Points on a hilly landscape, in no order, each with its height.
A climber steps from a point to the highest of its 2 nearest points, and stops where none of them is higher. Distance is the straight distance between rows; heights are no part of it.
malu: [ 13   6   6 -26   1 -39 -17  38 -19  13  -4  13 -26   3  -8   4 -22 -33
  12   6  25  16   5  -3  -8 -21  10   0 -23  24  18  -1   1 -11 -13 -20
 -14 -14  17  33 -57  -7 -17  26 -28  -9 -12  13  -5  -8   8  25   4 -15
  -7 -22  -9]  (h 4.59)
kobon: [ 13  26  11  31  32  26   4  -2 -30 -41   5  -7  12 -39  21   6   8 -20
   5  42 -45  -3   8 -31 -10   3 -22  41   9  15  -3   1   6   8   9  57
 -20  45  17 -56  51  40 -36 -77  25 -37   6  -4  12 -11  13 -41   4  13
  21  37 -10]  (h 3.17)
Bunug: [-37 -28  -1 -20 -37  16  45 -33  -5   2 -41  22  48  11  -8 -32 -11   8
 -19 -53   4 -10 -34  10   3  25 -22 -17 -30 -12 -45 -59  -9 -29   2  -1
  35 -24  -7  -2  22 -46  18  35   2  26  -5 -39 -11  15 -21  33  -4  -8
  -9 -10   2]  (h 5.21)
vub: [-19 -25   4   0   4  -4  28 -11   8   4 -36  18   7  20 -15 -33 -28 -15
  -9   4  -5  10   2 -34  14  12   4   0 -17 -32 -20  25  14 -16   1  52
   5 -35 -28 -20  -9 -27  27 -43  -5  -2 -10 -12  11  52 -68  39 -17  51
   6 -17 -43]  (h 1.13)
Filum: [ 10  -5  27 -24   9  36   4 -56 -12 -33   6   5  78 -15  23  12  28  -5
  35  -8 -56  -7   9 -35 -12   0   6 -18   6  13 -19   5   2  52 -11  12
  -3  58 -24 -37  65  49 -46 -60  -9 -57  13 -27 -39  -5 -13 -25  -8   5
   8  44 -16]  (h 2.36)
ziv: [-32  27  -6   0   2  12 -14   9 -12 -10  -1  -1   2  25  19 -34  -7 -21
 -14 -22  32  -5 -10  11  21 -12 -23  18 -40   0  -4 -16   2  -1  -3  25
  22  13   1  -9  14 -50  -5  23  11  39  -4  -1  21 -11  24  25  24  -5
 -17 -13   7]  (h 5.02)
nif: [-26  -7  -9 -38  10  21  -4 -47   4  -2   1  -9  46   9  16 -23 -31 -62
  30  40  -9 -15  -2 -26  -6   4 -11   7 -32 -12 -25  16   3  36  -5  23
  -8  36 -30 -37  34   6 -33 -23 -21 -39 -17  -1 -31  -4  -3  -8  -3  -4
 -24 -14 -11]  (h 2.37)
zug: [-24 -26 -22 -19 -46  16  22 -24 -11   5 -16  26  16  15 -10 -41 -26  13
 -37 -40  44  -6 -35   4   2  10  -6 -12 -14 -20 -49 -68 -14 -51  10   4
  33 -26 -16  15   8 -61  44  78  -9  28 -19 -27   1  19  -4  30   0 -23
 -15 -19   3]  (h 5.54)
dufe: [ 11  10   4  29   4   9 -11  25   4 -16  12 -20 -18  -8  20  37  40 -18
  -4  13 -47 -15  46  50 -13  -1 -20  25  -6  37  12  -9  20  36   8  13
 -26  35  41 -20  20  30 -52 -61  35 -22  11  -6  -6 -38  15   2  33 -12
   7  10   3]  (h 4.40)
ver: [ 19 -19  -9   5   5 -31 -17 -12  34  46 -12  15 -15  16 -37  -8 -21  24
 -22 -30  30  29  15 -12  30  17  49 -29  37 -36   6  28   1 -33  -3  10
  11 -44 -51  13 -41 -51  85  21 -23  27 -12  -6  25  16 -31  30 -20  14
   4 -26 -13]  (h 1.43)
Peg: [-20  23 -17  12  -3   0  -8  22  22  10  10 -25 -21  25  -1 -14   1  -9
  -8  14  14  -7  14  18  15 -10  -9  14   4  -6   6   5   9   2   2  15
   9 -10  11  -9 -12  -4  -5  -6  15  24   3   8  14  -8  13   2  21  -9
 -10 -12  -1]  (h 4.69)
vikup: [-20   3   1  18 -16  12  14 -29  67  20   5 -20  10  40  -2   4  34  46
  -9  19 -28 -19  15  16   1  18   9 -14  38 -22 -22  -1  -9  30  25 -19
  19  -5   4 -10  29  14  14 -13  29   6  22  15  -7  -7  -6 -33  -9 -14
  -7   8  16]  (h 3.07)
denib: [ 20  65   7  16  30 -23 -47  28 -10 -22  42 -19 -25 -10  21  38  24 -12
   8  -2  -2   4   4 -10   3 -34 -14   4  15   4  54  49   7  30  20  26
 -19  43   3  28   7   5 -18  10  14  28  32  12  51 -41  41 -26  19  28
  18  14   0]  (h 2.00)
veba: [  4  10 -27   3   1   9   7 -36   4   1 -37  12 -19  -4 -39 -26 -59   8
  12  -4  44  19  -2 -39   1  12  16 -13  24 -21 -16  22  -5 -32   6  44
  32 -22 -29 -19 -25 -15  44  31 -17 -14 -18  -9  -1   6 -17   5 -20  -8
   2 -45 -31]  (h 3.95)
bel: [ 42  20   3  20   7 -16 -21  54 -34 -17   4   2 -46 -44  -1  44  21  23
   7 -11  -7  22  15  37 -18 -15   9   7  12  48  48  -8   3 -13 -13 -35
 -11   2  47  21 -44  30 -20   5   1 -16  12   0  -8 -22  25  -6  12 -15
  21  10  17]  (h 6.58)
gebi: [  1  22 -17 -10  12  21 -10  -7  32  -5  39 -34  -6  28  13  11   7  11
   7  71  14 -10 -12   7   1   5  -2   5  51 -12   2  22 -24  26   7 -42
  -9  20   0  17  27  24  -3  22  17 -17  -7  33   3 -14  38 -52 -25 -19
 -20  22  22]  (h 5.60)
num: [ 21 -14  11  34  18 -24  36  27  25  11 -33   5 -40  -8 -42   3 -14  46
  19 -12  26  20  -7 -17   1   2  23  -2  46 -20  10  10  10 -56   2 -16
  14 -67  -6  45 -56  35  58  10  -2  36  -6   4  21  34 -27 -35 -29  33
  37 -13  -7]  (h 5.78)
Naz: [ 22  -1   1 -27   1 -17 -30 -12 -37  25  -7  19  12 -14  -2   8 -21 -33
  11 -20   7  16  -4  -1  -1  -3  24 -17 -31  21  12  21  12   6 -20   8
 -11   4 -23 -12 -41 -27  -3  11 -34 -33 -11 -10 -20 -21  -9  41  16 -18
  -7 -14 -10]  (h 4.23)
pob: [ 15  -4   5 -52  19   5 -21 -43 -38 -10  18  15  36 -20  14  -6 -39 -51
  44  30  -1  -3 -18 -52 -22 -20  -2  -4 -34  -2  -6  42 -26  27  -1   2
 -37  37 -25  -4   3   9 -33  -4 -41 -54 -15   5 -19   5   4 -12 -22  -9
 -14   3 -13]  (h 2.60)
linag: [-29 -47 -10 -27 -34   4   6  19  -8  31 -23  -5   8  26  11 -21  -6 -13
  -7  11 -10   4  -4  24  12  32  -5  19 -35  18 -22 -30  20   3 -37 -23
  -7 -29   5 -27 -10 -24 -26 -37  -1 -24 -12  -8 -47  26 -32  48   2 -17
 -20  12 -10]  (h 3.50)
Vop: [ 29   7 -21  15   6 -15 -46  53 -46  16   2 -10 -38 -23 -12  23 -14  24
  -9 -30  34  43  13  14   8   6  18  20   4  34  36  -7   6 -42 -34 -16
  16 -14   9  -7 -68 -22  13   4 -19 -10 -17   6 -12  -8  22  27   7 -28
  -7   7  21]  (h 5.75)
galar: [-11  -9  31 -13  10  34   5  -4  -4 -26  33 -25  44  -6  34   4  32 -19
  11  33 -43 -28  15  15  -1  -7 -12   9 -13  17 -12 -13 -17  54 -14 -22
 -17  49  30 -14  60  32 -70 -61   3 -26  -1   5 -24 -10   6 -14   1  -6
  -7  44  24]  (h 2.77)
gokig: [-13  -1   8 -24  17  22  12 -51  27 -14   0   1  63  18  15 -17   6 -42
  29  13 -44 -21  29 -13 -15 -18   6 -19 -17  -6 -23   7   0  45   8  26
  11  45 -21 -32  48  41 -42 -35 -15 -42   9 -11 -41 -11  -4 -33  -3   2
   1  -5 -20]  (h 2.18)
Nuzo: [-14 -43 -45 -17 -48  11   6 -36  25  33  -3   4 -12  28  -5 -40 -41  27
 -42 -14  68  -6 -23  -3   3  17  10   4  18 -29 -48 -62 -16 -51   9   8
   5 -19 -32  18   9 -79  80  85  -9  19 -21 -22  13  33   0  21 -19 -12
 -29 -23  -4]  (h 5.20)
Muden: [ -9  -6   3  -7  -4   0   0 -16 -22   1   9  -2   6   5  -2   7 -18  31
  -7  15  21   6 -29 -14  -3  11   9   2   5 -17 -12   1 -30 -22  -3 -38
   1 -14 -14  17  -5  -1  28  25   1  -3 -16  20   8  21  -7  -9 -31  -4
 -16  16  17]  (h 2.79)
Nidi: [-23 -33  35 -12 -37  21  72 -14   3 -14 -24  12  36  13 -11 -16   5  37
  -3  -3 -18 -16 -11   7 -12  13 -10  -5  -2   2 -38 -51 -26 -14   5 -43
  22 -18  10   7  25  32   0   4  -3 -17  -5   8 -37  21 -18 -13 -17 -12
  -4  12  18]  (h 5.19)
segi: [  6  17  21  16 -13 -17  -2  33  46  -4  12  19  -7  -9  -5  14  49  20
  -3 -66  15 -17  -3  36  -2 -25   3 -38 -11 -15  23   2  -4  18  29 -32
  10 -10  38  72 -14 -14  19  60  -3  87  33  -4  21 -28   6  -1  30  -2
  17 -37  21]  (h 6.77)
vuvu: [ 27  24   0 -16  20  15 -20 -28   4 -11  21 -12   8  -3  10  24  -7  -8
  29  44  -7   4   0 -14  -2  -3  14  -2  34   4   7  31 -24  21   7  -8
  -5  31  -1  -2   2  35 -12   3  -9 -40  -3   4  -7 -29  20 -43 -23 -27
   8  20  -1]  (h 5.17)
Radak: [ -5 -10 -19 -21 -25  10 -33 -31   6  47  -3  -7  29  26   3  12  12  11
 -13   0 -17  -2   0  18  12  33  31 -20   6   1  -9  -3   9  27 -18 -18
   9   3 -26 -27  -4 -22  18 -12   4 -20  -3  -6 -25 -15 -15  32   2 -42
 -25  18  10]  (h 3.64)
Gese: [ 30 -21  12 -10   0 -43   7  38 -24  19 -22  28 -19 -19 -30   7 -23  -5
   8 -32  18  31   3 -12  -8  -7  20 -19 -38  16  14   0   5 -40 -14 -20
  -6 -44  -2  34 -76 -11  14  20 -41   3 -12  -3   0  18 -23  35   1   2
  16 -23 -18]  (h 4.95)
degiz: [  5  -7  11   7  39  29  14 -33 -53 -31  -4  12  25 -56  16  -2 -15 -34
  28  27 -16   2 -45 -75   7   7 -32  21 -37 -18 -17  45   1  13 -11  46
 -29  23  -9 -59  40  12 -40 -80 -16 -41   1   4  -3  20 -36 -13 -23  45
   3  35 -20]  (h 0.55)
bovo: [ 29  34  -8  34  24 -44 -33  33   4   3  27 -12 -55  -4 -22  25   8  18
  -4 -24  26  20  12 -13  17 -14  14 -10  36 -15  49  36  10 -26   0   9
   9 -13 -16  20 -47  -2  38  27  -6  41   8  12  49 -19  20   5   8  20
  11  -5   4]  (h 1.72)
Furu: [  1 -14  33  -5 -17  12  35   6 -25 -24  -7   7   6 -22  -1  20  10  33
   4 -13 -26   2 -10   5 -20  -2   3   6 -10  21 -11 -34 -31 -17 -13 -56
   4  -6  36  10 -11  47 -10 -11  11 -14   9   4 -20  13 -18 -19 -15  -6
  11  31  21]  (h 5.65)
guf: [-42 -36  22 -18 -46  30  63 -51  21   4 -22  11  65  30  -9 -48   4  18
 -15 -24 -23 -30  -7  12  -4  13 -19 -16 -18 -13 -54 -58 -13   6  11 -14
  31   1  -4 -15  59 -11  -3  11   0  12   5 -21 -42   9  -8  11  -1  -8
 -17   1  12]  (h 4.82)
Bedu: [-23  25   9   3  26  25  -9  -8 -13 -29  40 -20  34  -1  32 -14  -6 -35
   1  38   0 -13 -15 -20  12 -19 -31  34 -27 -10  -5  26 -13  32   9  23
  -3  53  -2 -10  53  11 -42 -20   1  16  -4  16  22  -5  32 -38  10  14
  -9  19  24]  (h 3.59)
nifep: [ -2 -33 -14  -4   0   4  10 -12 -26  20 -42  13   6  -3  -7 -29 -29 -28
  -5   0  -1  21 -13 -31   9  44  -3  -4 -17  -5  -6  14  27 -12 -28  46
   4 -29 -33 -52 -12 -28  -1 -56  -9 -39 -21 -27 -17  44 -61  59   2  28
  -8 -18 -38]  (h 0.99)
zan: [-19  -1  -5  43  -3  -8  48  -2  75  -4 -22 -15   0  32 -23 -40  14  24
 -18 -17  -4 -16  24  10  18   2 -21  -3  35 -41 -24 -21   9 -12  38  35
  51 -44   2  10  21  -8  34  21  36  76  29  -8  21  -8  12 -14  15  25
  27 -26 -20]  (h 3.33)
Ful: [-24 -24 -14   1 -25   8  -1   1 -12  28  -4 -11  -4  16  -4   5  -7  45
 -25   6  10  10 -28   3  24  48   8  14   3 -14 -14 -21 -12 -23 -23 -47
  12 -35 -14 -12  -9 -22  31 -12  17  -5  -9   7  -2  35 -22  12 -31  -2
 -23  30  28]  (h 2.99)
rig: [ 42  28   1  -5  13  -5 -10 -19   1  -8  -5   4  -4 -22 -16  28  -5 -19
  42  18 -22  17  14 -19 -22 -23  19 -19  33  20  18  31 -11   5   6  24
  -5  31  -7  -3 -19  47 -27  -8 -14 -54   7 -10 -12 -38   9 -32  -8 -17
  30   2 -17]  (h 4.85)
vafog: [-14 -38  -3 -25   7   0  11 -40 -19  19 -35  12  49   0   6 -29 -12 -48
  18  14 -33  -2 -20 -47  -8  22 -11 -20 -47 -17 -14  45  28  19 -20  37
 -20 -10 -36 -46  14 -10 -19 -59 -20 -48  -1 -19 -40  32 -61  45  -4  42
 -12  -7 -44]  (h 0.83)
Lese: [  5  21 -22  16   1   0 -11  39  32   1  16 -26 -38  13   5  11  22   2
   7  23   3  -5  21  35   0  -3 -17   2  28  12  20   0   4  17   0 -18
   7  -3  33  -1  -9  23 -29   0  23   7   5  15  -8 -25  32 -13  24 -27
   7  -2  10]  (h 4.98)
muso: [-38   4 -14 -37 -17  17   1 -24   2 -19  41 -10  16  26  23 -28 -16 -18
 -22  15  51 -33 -28  -5 -14 -33 -20  10 -27 -21 -22  -8 -14  -1  14  -2
  -2  33 -16  20  41 -21  13  84  -8  29 -15  18  28   6  47  -9   0  -7
 -39 -19  20]  (h 4.07)
tozud: [ 34   5  -5  -6  15 -18   9 -21   3   4 -28  18 -12 -10 -30   7 -33 -14
  42  18  -6  23  13 -33 -24  -3  15 -28  22  -1   1  42   1  -5   8  30
 -13  -2 -17 -12 -34  37  -1 -20 -18 -51  -7 -11 -14 -11 -23 -16 -15  -1
  20 -22 -43]  (h 4.52)
tola: [ -5   9  19  38 -13  -4  27  31  54 -21  16   5 -21  -1 -10  14  48  36
   0 -35  -5 -26   1  32  -1 -18 -22 -19  16 -18  14  -6  -5  12  34 -18
  21 -22  50  52   5  20   4  26  24  75  33   2  25 -13   2 -18  32  17
  32 -13  26]  (h 6.31)
Miki: [-13 -26   3   6  24  12  31 -18 -30  -5 -19   2  29 -16  14 -32 -20 -29
   9  48 -19  -5 -29 -61   7  24 -29  28 -32 -19 -21  33  16  -5 -15  46
 -24  -2 -18 -63  34   5 -21 -95 -10 -42 -14   9 -23  40 -49  11  -6  52
  -9   7 -16]  (h 0.67)
fikim: [ -5   3  -9 -35 -23  -4 -10 -24  21  -2  38   5   8  12   9  -4  -3 -21
  -2  -3  36 -32  -7   1 -27 -44   7 -33 -13 -12 -12  -3 -14   5  20 -24
 -19  26  -9  39   7 -21  23 101 -26  17 -11   5  11  -7  45  -6   5 -20
 -26 -34  15]  (h 4.33)
loko: [ -9  29  13   9  46  17   3  17 -38 -41  19  -4  16 -30  29 -10 -19 -54
  13  43  -9  -4 -16 -35   0 -25 -40  54 -33   4   0  34   2  15   5  51
 -24  53  16 -21  38  28 -50 -49  -1  -9  -6  17  17  -5  21 -43   9  26
   8  30   3]  (h 3.39)
ked: [  6  21 -11  15  11   1 -42  52 -96  -5  -6  -2 -24 -35  19  30   5  20
 -23 -31  10  39  -8  25   5  10  -4  34 -14  38  37  -8   5 -25 -33 -15
  -8   7  21 -19 -21 -31 -21 -19   9  -5   3   6   2  -7  26  33   7   2
 -13  36  31]  (h 5.33)
Rume: [-16  12 -23 -11  -4  42   1   1  29  10  42 -39   5  37  25  -9   9  23
 -18  61   7 -24   2  28  19  19 -14  30  32  -5 -16   5 -11  31   3 -36
  12  19  12 -17  37  12 -18  -4  25  -6 -11  30  -8 -16  36 -40  -8 -35
 -28  30  43]  (h 6.01)
Bemok: [  1 -49 -21 -39 -31  -7  20 -60  16  35 -26  27   8   7 -24 -23 -49  15
   3  28  32   4 -12 -15 -26  25  30 -29   2  -3 -41  -3  -5 -15   8  -6
 -22 -21 -32  11 -16 -18  34  37 -42 -62 -29  -6 -34  37 -31   6 -37 -25
 -23 -54 -33]  (h 3.40)
Pesev: [-16 -28   7  -7 -25   3  12  18   1  17  -9  -6  11  15  20   1  26  -1
  -2  21 -44 -11  21  34  -8  15  -7   9 -23  24 -14 -24  12  24 -24 -33
 -17 -14  16 -31   9  25 -39 -60  20 -37   1   1 -41  17 -29  19   8  -7
  -6  34   7]  (h 3.80)
vav: [ 11 -31  -1 -49 -13 -13 -10 -58  11  33   9  15  18  -3 -12   3 -26   0
  13  35   7  -8 -10 -22 -23   1  43 -31  11  -9 -23  25 -13  13   8 -31
 -43   5 -38  19 -16   3  32  43 -39 -54 -25   8 -13  17  -7  -3 -35 -21
 -24 -19  -8]  (h 3.10)
meb: [ 16 -35   3 -70  -3   8 -36 -54 -41  17  28  16  40 -10  15  13 -26 -35
  31  47   3 -18 -14 -32 -27 -16  26 -11 -19  -1 -12  32 -30  25 -12 -33
 -44  30 -41   0   5  -6  -4  31 -38 -70 -33  10 -26  11  12   2 -32 -26
 -33   0  -3]  (h 2.82)
niz: [-22  14  -5  34  22   2  28  17  50 -11 -16 -17 -15  33 -14 -46  -9  -4
 -34 -18  21  -4  28   0  30 -14 -24  20  19 -38  -1  -3  14 -26  26  66
  51 -31  -5   5  10 -42  35  11  33  82  10 -13  47  12   9  11  16  37
  23 -32 -22]  (h 3.55)
tiba: [ 29  -9  11  13 -15  -5   4  30  -7   6 -10  14 -26 -25 -12  33  16  39
   2 -15 -21  18   7  25  -7  11  21  -8   8  33  12 -30 -12 -13 -21 -61
   3 -17  33   9 -50  27  -3  -8   2 -18   3  -4 -19   0 -13   1  -3 -25
  17  16  25]  (h 6.08)
modop: [ -8  -8   6   1  11  -1  -7  17 -70  -9 -28  11   1 -39  19   8   6 -41
  -3 -21 -28   4 -15  18  -4  16 -28  26 -44  34  21 -11  36   0 -39  25
 -38   8  10 -41  22  -4 -45 -60  13 -29  -4 -11 -16  14 -19  51  16  16
 -10  22 -18]  (h 4.58)
pofe: [ 57  19  30   4  18   2 -46  25 -34 -43  47  -4 -21 -39  26  69  49   0
  10   4 -45  -2   3   1  -4 -19  21  10   9  51  59  12 -18  28  13 -17
 -44  59  36  35  11  20 -52 -25  20 -20  35  -4  18 -38  22 -23  -5  12
  38  62  24]  (h 2.28)
gidip: [  3   8  16   8  14 -15 -43  26 -89   0  -4  13  -8 -41  24  36  23 -20
  -5 -35 -18  21  -7  23  -4  -6  -3  26 -36  48  44  -4  19  10 -26  -1
 -34  11  13 -13   3 -14 -38 -40   4  -9  12   1   5   5   2  44  22  13
  -5  27   4]  (h 4.96)
Kif: [  3   2  16  10  17  28  25   9 -38 -38   9  -7  19 -26  25   5  17 -17
   1  42 -42  -6   8  -3 -13   0 -28  41  -4  27  -2 -21  -3  20 -15   7
 -18  33  34 -39  42  55 -61 -75  19 -45   0   6 -16  -4   7 -21  -5   1
  10  47  10]  (h 2.98)
sig: [-20  11  -1  37  23   1  15  33  -9 -19 -24  -1 -25   4  -8 -18  -2  -7
 -25 -28  12   4  31  -4  17  -3 -24  29  -7 -10   2 -19  22 -37   7  73
  28 -26   2 -18  -1 -17  21 -20  33  59   7 -12  37  12  -3  17  22  31
  16 -27 -14]  (h 3.76)
tegi: [  8   6   0  46   4 -19  37  18  47   0 -16 -11 -44   5 -32  -3   8  41
   9  -9  16   6   3   7   8   2  -3  -5  59 -23  13 -10   1 -40  12 -13
  36 -52   7  35 -23  35  37  29  19  49   2   5  26   8   6 -42   3  17
  35 -23  -7]  (h 6.27)
kob: [-14   7  -7  52  -7  -4  28  -2  79   9  11 -25  -9  37 -10 -16  42  39
 -10   1 -18 -20  22  18   4  22 -15  -2  47 -36 -16  -6   4  12  30  13
  41 -25  17 -10  32  11  17  -4  36  42  30   7  11  -8   7 -28  18   5
  15  -9   4]  (h 3.13)
nom: [-30  36  25  -2   5   6  -7   9 -37 -32 -18  14  11 -10  15   0   9 -26
  -7 -47  12   1 -13  22   3 -28 -24   7 -54  23  17 -13  -1  18   7  18
   9  30  27  21  32 -21 -35  23   7  42  22   7  23 -16  20  12  27   0
  -2 -24  10]  (h 5.38)
vabon: [  7  17   4  16  -1 -13 -27  44  21   4   5  -6 -36  -7  12  22  31 -14
  -6 -18 -10 -13  36  62 -15 -14 -10   1 -10  34  37  -6  25  40   3  -2
 -15  15  42   5 -11   2 -42 -12  20   9  21  -1  -4 -34  20  19  45 -24
   2  -7   8]  (h 4.70)
Mepe: [  2  -1   6  33 -16   1  53  18  41  -7 -32  24  -8  -5 -30  -7   9  50
   1 -52  14   0   7  20   8   5  -4 -14  23 -24 -16 -43  -1 -45  20 -20
  43 -46  13  42 -35  19  46  28   9  61  12 -22   9   9  -3 -21   5  -2
  30 -27  18]  (h 6.78)
muma: [ -6 -11  28 -11   3  45   5 -38   6 -23  22 -11  60   0  21  15  39  22
  17  14 -55 -14  14   0   2   8   2  -8  23   9 -17 -27 -25  55 -12 -25
   9  52   3 -36  68  38 -47 -53   6 -51   5  -9 -37 -11  -3 -24 -18 -14
   2  48  24]  (h 2.58)
niv: [ -7 -12   0  -1   1 -16  -2 -17  -5  20 -18  17  12  10 -13  -4 -19  -2
 -17 -22  -3  23  -2 -26  13  14  29 -24 -11 -31  -6  27   3 -17   1  24
   1 -27 -43  -3 -16 -36  46  -7  -4  17   2 -10  32  25 -41  35 -14  37
   9 -11 -22]  (h 1.27)
vemin: [  7  52   5   5  21 -31 -21  22   1 -26  23  -3 -26  -7   1  22  19 -16
  10 -25  18   5  -2 -12   6 -37  -4 -15   1 -15  31  37  10  -2  22  19
   9  15  -8  43 -17   2   8  53  -3  58  26   5  46 -28  35 -25  19  23
  13 -13  -7]  (h 1.86)
tifu: [-10 -15  -4  23   3   3   7  27 -63   0 -39  14 -10 -24  -2  -9   4  -5
 -21 -46 -12  17   3  30  13  25 -29  20 -32  29  14 -39  35 -29 -31  33
   5 -23  16 -44   0 -18 -21 -40  19  -1   1 -25  -9  18 -19  58  21  15
  -5   7 -16]  (h 4.26)
Zoko: [-15  -1  11  28   6   6  23  30 -61 -27 -35  23 -15 -24 -17  -8  -4 -10
  -5 -30   8  17  -7  -8  -1   6 -25  28 -28   8   2 -18  12 -37 -11  42
  17 -18  10 -23  -4 -13  -7 -27  16  18  -7  -5  15  29 -23  35  11  18
  16  -1 -19]  (h 4.01)
Ses: [  4   6 -37 -18 -34   2 -19 -17  30  22  28  -5 -14  29   4 -15 -10   9
 -25 -24  60 -15 -16  19  -5 -22   9 -26   4  -1 -17 -28  -2 -17   9 -16
   1  -1  -6  20 -10 -57  51 107 -23  33 -23   2  15 -22  45  12  15 -35
 -31 -38  10]  (h 4.62)
lufog: [ -4 -20 -26 -18 -15   4  31 -46  33  16 -48  26   6   6 -34 -40 -48  32
   2  -8  25  14 -10 -26  -6  27  22 -34  22 -19 -35  -8   0 -37  18  19
  10 -31 -30  12 -12 -20  57  47 -17 -14 -20 -21 -17  22 -33  -5 -31  -8
  -6 -51 -28]  (h 3.69)
mas: [ -8  13 -10  19  -9  10  -3 -39  41  34 -21   1  25  33  -6  -9   7  27
 -13 -13 -28   2  15  -1  16  35  25 -23  31 -16 -19  -6  12  11   8  21
  25   1 -31 -43  22 -12  40 -26  26  -7  13 -14  -5  -6 -18  -1  -6 -12
  -8   1  -5]  (h 3.34)
korak: [-24 -45 -24  -7 -14   1  -8  23 -18  40 -17 -13 -17  20  -1 -16 -17  23
 -25  23   0  31 -15  10  21  50  13  30   3  -3  -7 -12  11 -31 -43 -23
   2 -44 -13 -35 -15 -34  14 -51  10 -22 -18  -3 -26  47 -38  43 -24  12
 -26  25   2]  (h 3.22)
zin: [ 39  21 -24  18  18 -31 -42  66 -25   6  24 -21 -60 -13   2  31   1  20
   6  18  21  37  12  23   2  -8   8  23  29  27  51  16   4 -21 -23 -29
 -10 -11  26  11 -62  11 -11   2  -6 -12  -9  19  -5 -14  41   5   4 -14
   5  10  10]  (h 6.14)
muba: [ -5  14  24  -6   3  -5 -20 -19 -25 -22  37   4  17  -2  16  20  11  -2
   1  -4  -9 -11 -27 -31  -1 -15   8  -2 -18 -11   4  18 -28  12   2 -20
  -9  20  -8  26  11   2  -1   9   7  13   5  16  32  -1  -3 -20 -14  13
   1  39  15]  (h 2.59)
mibud: [ 17 -18   3  10  10 -40   1  41   5  18 -10   9 -34  -3 -39   1 -26  27
  -4 -19  43  30  -5 -14   1  -9  28 -11   9  -9  16   4  10 -55  -3 -19
   6 -62  -6  57 -75  -6  44  28 -29  36 -15   7  21  31 -17   3  -8  12
  28 -29  -9]  (h 5.34)
sive: [ -9  -4  24  33  -7 -27  49  27  70 -17   7 -15 -30   2 -10   2  43  26
  23  11 -15 -30  10  22  -6 -18 -17 -15  37 -16  12 -11  -7  15  31 -48
   8 -31  45  46   1  73  -9  19  14  44  19  23  -1 -10  -1 -48   3  23
  31  -1  -3]  (h 5.82)
topo: [  0 -17 -10  24 -11   6  -7  44  11  18   4 -23 -12   5  20  30  39   4
 -20  24 -57 -22  50  46 -15  19   0  24   2  26   7 -17  31  21  -3 -19
 -31  -4  19 -39  -1  24 -26 -79  36 -23   9   2 -21  -5 -16  20  23   4
 -10  25  -2]  (h 4.11)
betom: [  1  23  15  11   6 -12  -8  21 -11 -13 -23  17  -9 -12   0  11  20 -37
   6 -44 -18   0  36  47  -7 -27  -7  -5 -31  37  25 -12  23  31   9  22
 -15  26  27  22   7  -4 -32   5   3  18  29  -4  11 -25  14  14  36 -11
   9 -35  -7]  (h 5.01)
Mugum: [ 13 -12 -26 -31 -13   8 -33 -32  -5  46 -21  -2  13  16  -7   6 -27 -14
   3  20   0  15   7   1   3  30  38 -10   8  21  -5   3  17  14 -27   2
  -4  -4 -33 -38 -25 -19   5  -9 -16 -55 -16  -5 -42 -13 -18  27   8 -32
 -25  -7  -9]  (h 3.90)
lugaf: [ 19   9 -15  25  21 -47 -38  22  54  37  20 -14 -42  14 -32   7   6  14
 -16 -14  22  16  16   2  30   1  32 -19  51 -32  34  34  15 -11  -4   2
   8 -37 -24  20 -43 -25  55  19 -10  37   6  15  34  -2   4  12  -1  12
  -3 -10  -9]  (h 1.60)
boli: [ 26   6 -14 -12  11 -23  -6 -11  11  22 -21  10 -19 -16 -39  -5 -40 -12
  27   4  24  30   7 -26   0   0  24 -22  18  -5   1  33  -3 -22   5  21
   9 -11 -21   6 -51   6  30  34 -38 -26 -15  -3 -11 -11   1  -4 -17 -19
  13 -42 -33]  (h 4.20)
pugef: [ -1   1   3   4 -27  -6  21   8  52   3 -17  14   3   8 -21 -10  11  16
 -18 -55  20 -18   1  24  -4 -20   2 -36   2 -24 -15 -27   3 -16  33 -15
  31 -29   7  52 -25 -23  47  75  -7  79   7  -9  13  -4  -3  -3  12   0
  18 -34   2]  (h 7.37)
Zuz: [  4   8  24  -5   3 -15  22  30  29 -22  31  -9 -27   0   6  21  30   4
  16  23  -6 -28   8  23 -16 -31 -11  -3   7   9  16  -2 -25  24  12 -55
  -2  -5  47  48  -8  42 -38  17   2  14  10  18  -3  -8  20 -40   4  -3
  12  11  21]  (h 5.37)
bok: [-34  24 -12 -20  20  21 -21 -20   6 -17  56 -30  27  25  31 -38 -20 -33
 -15  44  31 -23 -28 -27  17 -30 -32  26 -30 -29 -16  34  -5  20   8  18
  -6  62 -20  -3  53  -2   1  33   0  32 -14  25  34 -13  55 -35  -6   8
 -29   0  26]  (h 3.81)
musi: [ 23  17  38  -4   7  -5 -23   7 -22 -28  33  10   4 -22  22  56  27   9
  11   0 -32   1 -13  -3   0 -19  16 -11  -4  26  25  14 -32  23  -4 -39
 -18  39  22  37   1  18 -21  -7  11  -5  20   9  17 -22   2 -22 -14   6
  23  52  29]  (h 2.42)
basuf: [ 41  45  21  -1  39 -10 -55  23 -31 -31  42 -12 -14 -26  40  52  25 -29
  17  17 -29  -7   8  -2   7 -29  -8  22   1  36  56  39  -6  37   9  20
 -52  76  11  19  20  19 -55 -27   7  -9  37   3  33 -45  38 -30  14   8
  25  43  15]  (h 2.15)
fosa: [-12 -14 -55 -17 -44   3  -2 -23  49  25  18 -14 -26  34  -3 -36 -26  27
 -33   5  67 -25 -20  13   1   1   1  -9  30 -24 -32 -41  -8 -27  24  -7
   6 -16 -12  20  16 -47  63 103  -3  26 -32   7  17   3  36  -8 -10 -27
 -38 -32   6]  (h 4.88)

Two climbers start at each pair of points below. Name the first point that both come to, or write never.
zan, veba | never
Filum, degiz | loko
Mugum, nifep | never

Call two points neighbours if one is among the 2 nearest of the other. Go from one point of each pair to the other, from neighbour to neighbour, staying as high as possible. Name the lowest point that can't be avoided.
pugef, zug | vikup
bel, zug | guf
nom, Lese | vabon
